A landscape with many peaks, sampled at points; each row gives a point and its height.
From any point a climber takes the steepest step (rise divided by distance) to one of its 2 nearest points. It stops when none of these is higher. Distance is the straight distance between rows; heights are no part of it.
Q_874: [133  89 118 137 119 185 140 102 104 118  63 165 150 149 160 104 140  94
 109 118 107 186 102 132  66  77]  h=16.3
Q_675: [126 105  90 151 204 123 148 148 207 131 157 117 145 127  86 111  99 130
 161 121 166 133  97 121 118 109]  h=49.6
Q_725: [148 104 136 124  90 154 135 143 154  17 130 113 173  92 154 111 169 143
 111 128 146 130 138 132 155 132]  h=20.0
Q_458: [131 182 138 137 119 140  92 179 129 132 159  27 145  76 128 126 110 149
 140 144 142  97 156 144 133  59]  h=48.2
Q_903: [ 99 128  98 129 159 115 109 141 159 129 145  74 127 158 110 122  79 165
 150 163 191 122  94 121 150 138]  h=59.6
Q_441: [170 127 110 152 204  91  96 114 158 185 167 150  86 113  80 147 118  98
 117 130 114 103 127 120 106 139]  h=11.1
Q_243: [121 156 163 136 110  91 106 103  71 165 160 129 127 142  89 147 137 133
 178  82 136 149 138 119 202 151]  h=52.5
Q_200: [148  93 175 129 119 114 121 120 134  58 103 134 147 159 162 104 117  59
 152 130 135 107  98 163 138 145]  h=66.7
Q_762: [138 142 143 136 150 136 187  95 151 184 141 192 108 130 113 196 178 146
 125 112  98 159 179  63 119 154]  h=66.8
Q_454: [ 70 137  94 142  86 121 129 129 116 137 173  76 150 128 153 100 175 156
 155 101  76 160 124 147 149  93]  h=48.0
Q_58: [101  72 113 125 120 166 154 143 168  61 123 138 133 115 159 125 130 104
 117 117 131 148 104 121 174 157]  h=46.3
Q_971: [ 84 124 145 130  77 123 182 135 122 152 116 160 143 151  89 140 144 124
 152 122  94 140 152 121 155 136]  h=54.5
Q_986: [137 142 170 124 141 100 127  65  80 157 161 141 125 104  84 160 124 121
 138  89 138 164 160 114 187 149]  h=50.5
Q_361: [119 109  83 125 124 184  96 107 134  70  86 162 162  84 217 125 149 118
 113 124 141  95  94 160  78 128]  h=25.5
Q_747: [120 138  91 105 167 135 197  84 164 107 129 140 126 149 127 134 127 135
 142 136 159 153 105 137  72  99]  h=60.1
Q_882: [150 109 179 116 136  95  80  70  91 122 136 154 102 108 123 144 115  81
  70 109 104  90 163 152 137 168]  h=39.5
Q_939: [121 115 122 102 164 116  89 110 113 176 110 166  85 117 144 178 102 107
 157 130 144  67 104 119 122 153]  h=45.9
Q_2: [161 138 133 112 144 107 149 103 108 101  94 120 130 117 137  78 120 123
 127 120 155 155 100 156 123  85]  h=24.2
Q_484: [147 105  96 141 114 125 111 151 141 132 151 137  92  97 145  86 154 168
  80 135  81 139 162 117 142 169]  h=16.1
Q_891: [177  95 138 153 123 152 129  49  85 157  91 138 113 162 119 148 141  72
  77 124  88 187 140 108 101 121]  h=22.1
Q_456: [ 87 112  66 103 151 161 120 115 186  95 114 149 100  97 170 169 151 112
 117 147 158 100  94 162 120 142]  h=50.4
Q_723: [161 112  98 144 149 149 115 116 137  86  96  94 130 114 199 128 128  97
 120 151 150 116  78 132 128 115]  h=57.2
Q_297: [124 129 165 115 136 118 107 167 118 112  99  94 109 135 152 169  90  83
 131 149 164  88  87 161 167 146]  h=61.5
Q_604: [133  91 145 133  44 159 145 143 102  82  75 104 176 153 138  58 149 130
 102 136  87 165 150 113 111  84]  h=20.7
Q_8: [183 117 129 123 146 100 114  44 100 155 118 175  95 135 139 177 160  89
 114  96 107 120 140 131 114 180]  h=43.3
Q_634: [164 134 118 112 102 141 183 157 131 169  98 181 141 124  87 189 141 150
 103 111  67 184 187 128 121 108]  h=58.7
Q_550: [ 51 154  81 139  98 119 114 133 149 164 159 106 126 154 105  90 150 184
 167 145 106 134 138 130 148 136]  h=38.4
Q_345: [120 146 136 137 123 115  49 186 112 155 158  96 103 123 131 131  83 168
 119 179 144  90 139  93 156 156]  h=32.8
Q_714: [111 154 130 104  86 111  93 135 116  74 118  63 143 119 139 118 116 145
 118 138 175  90 126 149 132 122]  h=53.3
Q_915: [ 55 140  93 121  65 123 129 109 138  89 155  95 155 142 146 100 186 147
 146  98 112 158 151 164 150 108]  h=45.2
Q_423: [167 160 152 159 132 124 189 144 162 183 117 165 138 122 117 192 151 130
 124 113 105 169 177  53 107 126]  h=64.7
Q_507: [139 117 119 138  91 136 139 142 112  75 106 108 151 147 146  48 175 159
  80 136 113 159 140 128 110 120]  h=18.5
Q_651: [122 128 179 111  83  82 111 112  84  77 120 121 157 143 118  70 115  96
 167  90 139 127 129 134 142 114]  h=58.9
Q_203: [ 69  91 119 127  56 160 133 128 136  85 130 132 156 145 138  89 143 150
 133 116 101 129 149 104 146 137]  h=35.1
Q_450: [171 118  81 136 135 159 151 149 188  65 146  92 149  97 144  90 145 188
 101 150 139 151 143 125 131 116]  h=1.0
Q_214: [150 170 138 160  79 103 194 139 119 183  87 140 154 154  86 144 130 158
 149 139 112 139 154 110 112 114]  h=52.6
Q_824: [139 108 106 126 141 121  97 127 114  98  86  99 111 127 189 151  97  88
 142 136 156  77  71 146 132 137]  h=59.8
Q_170: [ 58 133 135  90  83 107  90 136 127 105 149 113 124 150 115 125 135 161
 171  98 149  99 146 171 163 148]  h=45.0
Q_822: [ 98 149 167  85 133  89  91 162 102 153 145 141 112 130  93 184 110 127
 168 123 174 102 126 165 196 157]  h=48.5
Q_20: [114 164 114 190  92 131 166 136 145 170 138  73 167 157  82 105 114 125
 157 163 111 175 116 118 152  91]  h=46.1
Q_599: [ 99 110 128  99 143 116 150  90 117 153 123 202 110 164 121 155 120 136
 177 106 152 127 110  91 119 148]  h=19.3
Q_521: [157 142 119 104 114 183 136 146 117  63 105 107 142  80 191 150 149 153
  84 153 138  55 131 146  95 122]  h=25.4
Q_40: [117 178 124 141 128 100  83 154 120 147 172  58 140  75 134 119 115 141
 143 124 122 127 141 171 169  81]  h=45.6
Q_886: [150 155 134 138 119 132 209 164 165 180 122 171 157 116  92 171 146 150
 148 121  98 186 181 101 137  98]  h=62.1
Q_976: [107 153 144 148 101 108 141  94  85 189 148 111 146 148  87 144 104 133
 167 128 121 173 125  81 186 131]  h=54.4
Q_563: [148 124 133 120 157 140 120 185 117 164 125 104  78  83 160 151 119  92
 110 153 108  70 128 138 113 119]  h=44.5
Q_966: [145 143 123 167 161 112  85 190 152 136 176  75 138  97 110  88  92 133
 103 150 118 114 131 124 161 111]  h=13.3
Q_812: [118 120 167 104  95 175 116 182 133  69 130 105 122 108 159 177 125 126
 127 153 134  13 141 139 158 167]  h=39.3
Q_248: [127 134 118 164  96 129 159 138 126 179 109  97 141 151  96  93  93 118
 122 187 109 171 109  82 129 100]  h=47.8
Q_474: [145  94  89 127 151 157 112 161 138 114  99 133 109  89 189 143 127 147
 112 147 119  57 114 113 125 161]  h=29.1
Q_538: [137 111 127 115 141 147 163  78 103 158  96 200 125 161 142 147 138 118
 153  93 113 132 117 100  95 123]  h=18.7
Q_848: [114 136 161 105  94  81  98 106  95  82 112  80 151 134 134  71 108 136
 137 135 172 105 122 131 141 105]  h=55.7
Q_83: [ 79 152 131  92  79 161  88 188 144 107 159  67 114 128 134 186 132 175
 125 164 166  52 156 144 174 149]  h=37.4
Q_904: [ 72  91 135 134  85 141 101 139 144  81 135 139 133 151 145  91 140 153
 145 123 114  91 127 100 170 181]  h=36.3
Q_573: [119 105 150 135 105 151 132 102 135  24 106 139 168 176 165  88 155 102
 101 132 124 132 109 165  56 112]  h=27.9
Q_745: [200 134 137 161 151 138 173  89 145 186 125 165 125 158 111 180 168 115
  96 112  74 196 169 101  67 127]  h=41.3
Q_600: [ 76 141 145 130  71 126 141 122 105 168 152 152 152 141  88 149 157 112
 164  87  79 159 160 117 187 135]  h=53.0
Q_898: [133 143 120 158 146  87  68 137 105 152 150  91  97 129 126  91  84 151
 103 161 119 110 127  79 141 162]  h=33.5
Q_928: [128  72 151 142  72 145 131 103  99 160  78 153 134 158 104 146 102  62
  86 138  58 152 134  92 128 137]  h=20.8
Q_176: [129 126 160 113 127 103  80  90  96 146 161 118  91  87 110 130 109 118
  65 127 103 118 165 129 171 156]  h=38.1
Q_670: [151 127  81 132 163 145 129 138 201  75 145  88 128 100 140 108 129 140
  87 172 145 116 119 133  80 115]  h=3.4
Q_731: [203  82  98 124 142 153  85 139 113 116 112 145 101  68 202 123 152 104
  61 122  83 133 127 130 124 143]  h=31.1
Q_841: [181  85 102 159 120 175 142 126 122 105  89 102 131 143 185  87 149 134
  90 162 115 162 103  92 129 117]  h=50.8
Q_654: [114 115 130 109 144 143 202 129 158 149 116 203 110 136 123 174 184 123
 162 104 123 161 124 128 145 145]  h=45.7
Q_280: [173 114  93 114 120 177 124 143 137  96  93 115 131 100 188 141 142 160
 120 159 123  42 109 145  93 148]  h=27.6
Q_254: [191 121 105 153 178 100  86  88 117 163 112 126  95 118 152 108 140  95
  86 142  93 141 110 127  81 122]  h=24.8
Q_689: [110 187 119 156 124 103 158 133 143 178 163 115 154 157  72 101 156 180
 183 114 117 148 166 117 109 106]  h=35.0
Q_807: [102 146 100 114 141 151 149  79 145  88 102 192 151 158 153 147 180 128
 110 110 135 137  87 198  56 130]  h=49.1
Q_162: [104 114 102 146 110 209 109  98 120  90  82 170 171 164 174 120 165  91
 113 102 125 174  91 173  48 103]  h=13.8
Q_473: [132 115 165  98 151  95  85 119  97 149 122 177 103 139 129 172 110  85
 149  98 136  68 111 146 128 164]  h=46.8
Q_884: [154  60 147 153 116 160 105  92 113 110 127 168 134 138 156 123 134  33
 122 101  85 158 115 134 121 141]  h=62.5
Q_805: [111 162 120 148 115  79  60 123  81 169 163  95 115 148 108  86 101 169
 137 140 123 121 126 102 151 145]  h=34.4
Q_572: [168 147 138 122 168  70 144  58  95 172 140 164 103 146  91 125 134 147
 123 102 121 150 150  92  94 151]  h=9.4
Q_388: [128 116 129 140 131 175  70 121 136  76  98 177 162 103 211 123 127 107
 122 114 111  65 116 170  73 145]  h=28.2
Q_132: [137  77 138 156  92 154 114  68  96 157  98 148 111 172 128 133 136  70
  83 135  61 151 136 103  95 156]  h=21.4
Q_734: [161 145 135 132 126 151 233 137 147 140  87 154 164 136 131 172 123 134
 150 120 150 170 131 114 107  80]  h=53.9
Q_854: [166 134 125 149 174 117 137  75 114 172 121 178  95 136 138 197 163 101
 140 109 133 146 127 100 139 173]  h=45.1
Q_571: [137 148 152  87 136 106 142 127 105 107 114 112 118 122 127 177 103 122
 143 118 193  77 118 193 113 109]  h=28.8
Q_320: [178 125 141 145 110 141 204 133 118 158  60 178 160 136 130 200 121 107
 149 117 114 163 144  96  96  93]  h=51.9
Q_392: [154 127 183 121  85 188 133 186  83  96 121  86 142 106 162 149 136 130
 125 146 129  25 140 127 147 140]  h=39.8
Q_377: [129 116  89 106 120 154 143  87 139  60 109 125 151 136 173  86 141 165
  79 143 147 136 108 115  50 107]  h=28.6
Q_185: [104 145 118 168 158 112 111 131 133 191 166 117 118 170  80  93  82 146
 157 153 141 144 103  76 131 131]  h=57.5
Q_630: [ 49 131 141 135  60 137 111 127 106 109 140  89 163 163 119 121 100 118
 173 129 141 138 113 113 204 134]  h=60.4
Q_561: [127 124 116 108 149 152 211 104 144 127 109 140 149 136 112 117 102 133
 145 126 150 180 111 127 105  68]  h=56.8
Q_427: [102 105 145 112 115 114 139 123 136  80 126 181 132 141 133 111 157 101
 126  89 117 121 121 179 127 152]  h=35.4
Q_415: [128 170 109 116 138  79 141  99 106 143 135 111 145 128 100  82 113 178
 179 107 166 154 142 132 127  93]  h=30.3
Q_399: [107 133 148  89 124 106  87 170 106 134 123 110  92 117 126 131  81 156
 120 138 127  63 133 116 145 152]  h=32.3
Q_813: [149 133 174 122  99 163 131 192  82 113 134  87 129  74 164 138 120 139
 113 131 107  66 158 123 180 128]  h=40.4
Q_157: [111 119 124 111  88 145  87 167 144  67 128  91 130 120 157 164 141 163
 129 162 158  61 141 138 170 188]  h=38.3
Q_13: [134 104 147 127 113 167 168  98  99 122  74 197 162 158 138 133 128 102
 142 112 106 142 119 136  61  93]  h=17.6
Q_955: [ 96 106 138 116  82 153  87 147 133  67 144 101 151 122 153 118 122 182
 148 135 140  57 148 119 162 177]  h=37.3
Q_551: [190 119 113 123 156 110  85 107 108 148 103 132 107  83 174  94 114 101
  82 141 116 115 124 121  75  95]  h=26.4
Q_460: [143 153 122 123 157  80 104 108 123 143 129  76 136 118 105  59  88 167
 150 140 162 130 114 109 109  91]  h=28.0
Q_239: [128 158 189  92 135 123 108 161  73 196 144 111  72 120 122 171  84 104
 116 141 150  84 144 123 129 118]  h=42.7
Q_680: [ 75 111  95  87 164 149 139 103 176 101 121 159 109 128 145 165 141 104
 158 128 177 129  88 153 131 138]  h=48.8
Q_233: [172 102 172 135 138 102  91  41  87 115 125 180 112 134 139 142 133  58
 110  87  97 108 152 140 104 173]  h=41.2
Q_153: [ 66 129 118 101 125 131 104 146 131 130 140 104 110 152 112 141  88 153
 165 149 186 131 101 128 198 149]  h=60.8
Q_370: [183 111 136 108 110 171 129 149 127  38 107 119 163  79 156 128 162 155
  89 145 131  81 147 154 125 121]  h=22.9
Q_896: [127 160  89 159 134 105 190 113 194 121 145  88 150 164  69 104 155 136
 131 151 140 153 121 149  74  94]  h=45.3
Q_974: [ 93 152 110  95 152 145 190  76 143  93 112 184 136 158 130 161 148 135
 144 112 181 133 115 157  74 127]  h=55.8
Q_995: [ 62 130 137  82 119 102  99 131 120 141 156 166 112 140  99 135 122 179
 185  96 162 116 140 127 158 148]  h=46.5
Q_334: [141  72 187 149 106 128 145 113 117 106 107 146 143 156 132 108 116  49
 140 109 105 149 119 135 150 137]  h=64.3
Q_483: [129  63 147 133 111 169 135 134 168  42 130 142 151 131 170  93 124  99
 136 118 106 116 127 118 159 162]  h=44.8
Q_626: [132 111  74 141 153 143 163 127 151 152 105 135 114 159 154  97 139 121
 102 144 114 162  96 123  86 114]  h=13.5
Q_169: [174 138 136 125 197 110 155 101 135 172 123 162 103 125 129 169 130 117
 163  92 157 154 111  98 150 144]  h=46.4
Q_102: [132 100 137 120  80 146 166 141 127 162  97 184 155 140  79 177 143 115
 109 119  64 154 165 130 127 135]  h=56.1
Q_81: [144 182 133 120  91 140 108 162 117  98 138  31 137 106 142 126 107 164
 123 167 157  84 139 134 107  93]  h=50.6
Q_500: [120  90 176 128  53 140 138 105 109 155 109 141 150 156  77 144  84  78
 115 143  68 129 151  76 145 144]  h=20.4
Q_26: [140 103 177 121 130 144 158  81 105 124 141 216 134 142 111 155 150  81
 125  73  90 158 164 109 129 154]  h=59.0
Q_250: [ 86  95 125 126 112 164 145  83 145  83  96 137 149 172 150 118 120 104
 145 117 133 118  97 122 102 144]  h=20.6
Q_668: [112 118  66 100 183 168 115 134 198 107 136 117 105  77 178 172 114 127
 124 156 159  98 106 154 107 122]  h=52.4
Q_266: [115 147 142  88 133  87 128 153 123 136 137 175  99  84 120 141 146 122
 101  93 114 117 151 192 139 151]  h=38.6
Q_462: [ 81  93 135 102 121 130 134  95 115 123 110 171 124 171 128 117  86 114
 163 109 151 113 111  90 116 144]  h=19.7
Q_520: [ 82 161 121 164 132 123  95 131  94 192 166 106 150 148  82 120  76 148
 186 149 143 178 114  84 174 124]  h=56.0
Q_496: [114 131 148 106 182 102 122 109 132 176 144 178  87 137  99 153 119 177
 189 113 161 130 129  73 134 165]  h=18.8
Q_480: [ 97 109 173  84 119  92  82 126 102 138 142 175 102 147 104 153 107 119
 163 116 146  88 137 128 154 171]  h=47.6
Q_25: [154  99  99 139 102 122 126 152 127 102 123 128 130 123 150  53 161 182
  90 135 103 129 141 106 141 148]  h=17.1
Q_784: [116 155 169 122 151 167 122 198  92 184 163  98  74 127 143 139  87 124
 113 145 139  94 140  91 120 108]  h=43.0
Q_285: [104 182 113 180 111  97 139 123 100 157 155  43 156 162 115 105 128 147
 179 139 126 169 101 137 164 106]  h=43.5
Q_275: [130 159 156 170 165 116  67 195 117 171 185  77 130  84  81 132  77 103
 119 160 126 110 130 118 156 121]  h=12.6
Q_50: [102 153 143 133 100 117 199 127 126 141 101 147 134 165 100 168 151 140
 182 118 148 146 128 108 161 142]  h=53.4
Q_888: [155 133 186 136 113 100 179  88  91 122 117 187 137 142 110 170 163 115
 129  70 116 153 174  94 118 161]  h=56.9
Q_236: [ 72 148 148 131 154 147  72 217 164 174 189 106 103 134  60 159 102 154
 154 173 158  83 138 157 131  96]  h=36.2
Q_590: [ 96 111  96 149 166 129 128 139 157 156 127 119 103 146 127 101  84 155
 149 162 147 138  76  82 143 144]  h=58.4
Q_387: [117 169 125 100 175 106 126 165 160 123 151  86 128 100  91 143  83 146
 148 135 178 106 130 167 128 101]  h=32.2
Q_442: [136 143 100 153 116 117 187 146 173 157 120 117 146 168  81  98 140 150
 116 152 106 175 139 142  74  89]  h=48.1
Q_866: [181 139 132 117 151 143 117 134 103 131 110 129 117  54 180 117 132  99
  68 143 107 104 127 139  81  81]  h=28.1
Q_92: [121 182 134 128 115 100 183 101 112 149 128 111 163 145 105 114 150 175
 179  90 150 150 151 119 109  95]  h=32.5
Q_549: [103  80  96 136 118 191 122 102 155  47 107 167 170 137 197 126 135 108
 120 109 142 123  98 140  92 138]  h=22.6
Q_495: [156 146 101 117 201 109 161 116 152 156 122 149 117 144 133 164 122 122
 181 121 183 130  90 138 113 117]  h=48.3
Q_138: [119 116 170 124  72 171 145 119 114  58  84 121 181 178 135  79 154 113
  98 146 115 162 124 140  76  80]  h=23.4
Q_522: [149 103  95 152 162 138 154 132 146 170 125 143 117 136 130 113 134  91
 116 136 103 175 100 120 137 132]  h=13.9
Q_151: [140 175 131 115 175 104 174 132 150 133 117 138 127 170 118 171 132 164
 177 127 201 127 111 129 125 149]  h=50.1
Q_552: [143 178 177 103 130  82  83 146  63 188 158 112 103 111  91 175  94 134
 136 121 146  89 168 144 145 133]  h=41.9
Q_530: [158 124 130 138 102 135 176 125  98 151  93 147 126 151 106 106 160 115
 104 124  93 197 129 132  86  91]  h=36.8
Q_952: [108 112 123 110 126 113 129 148 146 114 131 179  93 116 140 137 168  98
 114 101 104 108 126 192 145 172]  h=37.0
Q_876: [ 96 120  75 114 214 135 103 148 205 152 142 147  94 117 119 136 111 146
 160 152 160  84  99 131  96 110]  h=55.6
Q_803: [199 105 135 115 139 151 117 156  99 112 114 134 119  49 177 120 147 137
  68 136  88 115 139 129 132 113]  h=29.8
Q_114: [112 108 139 109 118 129  72 147 115 118 132 150  96  85 152 139 107 129
 101 126 111  77 150  97 166 167]  h=31.7
Q_851: [131 142 128 183 175  97 104 132 152 186 175 131 134 153  34 142 109 144
 175 131 132 153 132  84 146 149]  h=55.9
Q_398: [120 114 112 136 128 137 150 130 133 164 146 145  99 136 105 105 128 122
 105 118  82 184 127 110 157 144]  h=14.6
Q_342: [178  73 109 137 134 156  91 129 108 106  93 152 130 124 185  89 161 103
  72  99  85 162 121 142 104 137]  h=32.6
Q_217: [108  80 129 111 138 134  84 113 118 108 120 177 112 115 163 119 113 103
 113 101 104  71 122 115 142 164]  h=31.0
Q_732: [142 104 172 134  78 111 125 112  91  87 116 112 157 141 124  69 139  76
 125 105 110 160 134 133 140 111]  h=61.8
Q_451: [120  87 109 137 122 151  81 137 122 100  98 168 121 116 191 132 137 115
 127 127 110  56 121 137 114 174]  h=30.1
Q_663: [157 103  76 153 149 170 146 118 139 143  86 130 134 151 155 102 144 106
 117 141 115 202  94 137  66  69]  h=14.8
Q_305: [149 139 106 119  88 150 117 142 145  53 149  63 159  82 160 128 145 173
 120 144 152 120 134 138 181 140]  h=17.8
Q_658: [118 161 127  71 168 118 148 145 138 120 128 118 111  85 143 159  91 125
 134 129 174  86 115 176 113  90]  h=30.5
Q_412: [ 99 123 100 122 206 156 110 160 198 140 150 117  95  86 131 155 104 121
 131 160 132  82 120 145 100  95]  h=54.3
Q_125: [ 72 150  88 123 118 115 137 122 177 115 149 105 120 150 119 103 149 168
 126 152 150 134 124 148 130 143]  h=40.2
Q_33: [117 125 145 145  97 101  84  90  82 152 156 108 118 107 119  87 135 131
  78 110  92 154 165 101 166 157]  h=36.9
Q_126: [ 70 166 136 105 115 146  94 204 151 151 178  89  89 123 121 165 118 165
 125 168 170  81 158 159 140 113]  h=36.7
Q_485: [114 112 170 112 109 108  92 151 110  90 131 119 132 117 128 133 100  96
 138 122 145  95 111 158 195 156]  h=62.6
Q_531: [166 148 164 145 153 197 137 195 103 157 168  78  83  82 152 123 113 117
 102 137 120  78 132  82 140 111]  h=43.2
Q_887: [133 151 107 137  81 128 196 123 145 156  74 122 151 165  84 141 125 142
 124 168 101 157 138 143  89  92]  h=50.3
Q_64: [119 144  98 142  96 126 122 128 155  81 155  47 162 114 153 104 143 173
 128 150 151 154 115 120 170 113]  h=16.0
Q_934: [162 137 166 129  87 125 186 132 120 143  76 183 184 118 110 198 107 129
 144  96 108 147 169  89 121 113]  h=49.8
Q_617: [115 130  94 108 119 137 121 101 142  41 120 135 158 120 180 125 149 168
  67 137 151 101 120 132  53 141]  h=33.0
Q_783: [109 126 110 126 123 148 189 125 159 137 132 108 147 119  87  91 103 136
 135 134 138 183 132 116 136  76]  h=54.2
Q_798: [137 129 171 107  89 128 113 167  92  83 116 112 141  65 154 109 122 112
  96 125 115  75 149 146 140 117]  h=41.4
Q_166: [137 101  96 145 140 125 112 143 155 160 166 129  98 126 112  79 144 145
  75 130  78 179 151 104 140 152]  h=15.3
Q_556: [196 140 144 163 156 109 174  81 114 179 131 155 108 151 118 173 165  91
 116 111 109 176 143  87 125 156]  h=43.6
Q_773: [156 122 106 162 203 101 119 153 177 135 140  98 137 125  91 120  82 105
 136 133 165 102  84 140  98 101]  h=47.7
Q_363: [113 123 167 125 112 135 145 116 125  70 110 190 156 162 134  80 155 116
 112 100 104 146 126 175  73 125]  h=32.7
Q_782: [164 159 155 142 105  88 196 117  95 157 103 168 129 154 102 146 157 141
 135  99 127 163 149  89 105 125]  h=54.6
Q_163: [128 167 121 115 140  80 141 146 131 158 154 143 105 110 106 107 160 145
 139  98 131 152 148 175 161 133]  h=40.7
Q_660: [144  78 159 140 135 168 136  95 119 121 140 209 131 152 137 144 139  45
 141  73  74 172 140 132 119 148]  h=60.7
Q_594: [182 132 133 134 128 152 164 123 103 181  98 140 126 152  91 145 149 115
  86 136  67 207 156 121  58  92]  h=38.5
Q_779: [114 151 155 124 127  98 172 124 128 110 102 155 127 179 110 167 159 135
 190  94 183 117 121 136 141 167]  h=52.2
Q_742: [115 155  86 130 145  93 141 130 210 106 168  96 132 138  84 117 134 144
 119 151 161 133 133 161  88 125]  h=42.3
Q_789: [122 133 117 121 164 132  83 170 133 187 133 117  66 116 156 175  98 109
 131 157 133  66 106 134 117 130]  h=44.9
Q_190: [ 78  91 106 112 142 154 148 133 162 109 113 146 114 131 133 146 127  98
 144 125 135 146  86 129 170 150]  h=47.5
Q_274: [156 151 140 109 146  91 148 113 110  87  93 111 126 123 130 128 135 105
 143 130 172 114  87 166 129 129]  h=26.6
Q_991: [ 68 137 113 110  60 116 105 105 147  39 158 101 167 127 139 114 166 154
 126 111 131 111 148 157 129 136]  h=42.0
Q_43: [ 68 120  98 140  58 141 136 134 122 163 160 127 145 127 120 110 163 134
 132 103  60 172 149 133 185 111]  h=50.7
Q_293: [ 90 143 122  87  82 132 115 113 141  19 139 139 154 106 143 111 141 160
  95 120 148  82 138 153  87 150]  h=37.9
Q_637: [181 104 128 142 165 109 113  39  87 159 124 122  91 127 116 124 130  93
  77 128 107 163 138 120 105 136]  h=23.3
Q_173: [139 113 166 143  96 112 105 152 119  63 126  88 159 128 144 108 121  74
 137 122 146 118 101 147 184 150]  h=64.1
Q_922: [101 162 137 143 159 104  83 183 155 174 197 116 132 140  70 167 105 156
 187 143 185  98 137 177 145 110]  h=35.3
Q_667: [ 59 125 120 138 110 155  83 144 109 109 138  76 147 145 133 129  93 159
 162 152 170 151 108 109 211 147]  h=62.0
Q_477: [149 144 105 116 180  96 134 123 133 134 114 167 108 116 139 107 132 150
 116 129 131 111 113 151  77 110]  h=7.1
Q_839: [148 101 107 157 103 145 161 144 134 136  95  87 129 158 142  80 106 125
 110 171 114 167  99  89 146 109]  h=49.0
Q_625: [165 132 123 138 162  92 144 108 125 134 123 101 138 119 122  69 110 124
 122 131 144 162  95 113  97  91]  h=26.1
Q_632: [ 96 152 138 138  71  89  73  84  64 159 149  97 132 137 107  86 136 144
 127 110  97 143 141  89 164 142]  h=35.8
Q_269: [150 125 104 152 136 117 119 163 158 110 150  68 143  79 128  73 122 170
 119 144 133 142 128 131 157 116]  h=14.4
Q_100: [124 109  90 169 164 142 162 135 195 133 158 107 149 123  82  90 108 119
 135 122 137 176 101 111 131  85]  h=51.8
Q_36: [105 139 144 111 176 102  75 132 111 192 167 153  94 140  83 159  86 174
 171 140 166 133 129 103 173 159]  h=18.3
Q_913: [159  77 148 122  99 152 104 120 103 112 119 146 117 133 149  86 175 102
  45 109  71 186 147 122 123 136]  h=34.1
Q_469: [125 158 122 131 128  90 113 136 134 157 168  99 145  94  96 101 138 146
 161 107 106 165 138 163 182 108]  h=42.9
Q_332: [146 142 121 107 156  71 136 101 109 155 113 173 106 132 127  88 130 141
 108 101 119 134 130 129  76 140]  h=8.2
Q_314: [147 145  89 132 174 121 133 147 161 109 132 114 129  82 148  96 118 151
  99 154 132 105 123 153  73  95]  h=5.2
Q_440: [144 105 152 138  84 132 134 110  81 143 111 135 132 136  98  87 163 107
  65 115  77 194 161 123 107 122]  h=35.2
Q_487: [131 190 137 122 150  91 110 168 141 153 168  81 138 135  73 160  92 156
 152 142 184  94 151 184 110  82]  h=33.8
Q_174: [ 66 168 104 141 128 103 132 133 157 173 170 112 125 159  87 115 142 192
 196 119 139 156 142 120 139 120]  h=37.1
Q_270: [118 143 142 126 160 111 107  71 110 167 178 132 111 103  81 134 119 135
 126 124 116 177 147  98 196 149]  h=48.9
Q_296: [127 158 146 100 117 124 135 177 124 115 132  88 106  53 148 111 110 137
  86 135 131  85 145 148 124  83]  h=42.8
Q_261: [ 99  86 110 114 133 167 185 128 164 145 110 178 116 144 122 170 154  86
 148 109 113 166  96 136 169 136]  h=46.6
Q_844: [152 140 124 138 181  78 117  85 134 185 150 139  91 139  82 137 135 140
 116 132 117 126 150  97 107 170]  h=10.3
Q_397: [117 109  74 134 182 129  92 140 172 145 122 110 101 130 156 117  92 158
 142 170 143  87  91 100 104 140]  h=57.1
Q_758: [109 179 157 124 115  75  68 149  74 167 157 116 123 140 116 173 129 145
 179 103 157 142 146 153 205 155]  h=50.2
Q_523: [194  91 100 141 133 165 125 133 132  68  77 109 153 100 201 111 162 125
  89 158 140 134  93 139 121 116]  h=53.8
Q_418: [142 154 140 144 182  96  84 154 137 182 172 110 101 112  73 150  84 113
 124 151 132  99 139 125 137 128]  h=12.0
Q_396: [154 159 154 128 146 168 152 189 120 123 138  72  99  73 160 126 133 121
  93 150 126  83 137 125 109  87]  h=43.7
Q_244: [183 145 114 160 216 114 135 144 157 153 136 119 124 140 108 159 108 103
 175 133 168 103  92 148 101 109]  h=46.2

Where does a climber stop that starts at each point below?
Q_474 -> Q_971
Q_20 -> Q_200
Q_415 -> Q_334
Q_25 -> Q_334
Q_462 -> Q_971
Q_530 -> Q_971
Q_33 -> Q_971
Q_163 -> Q_334
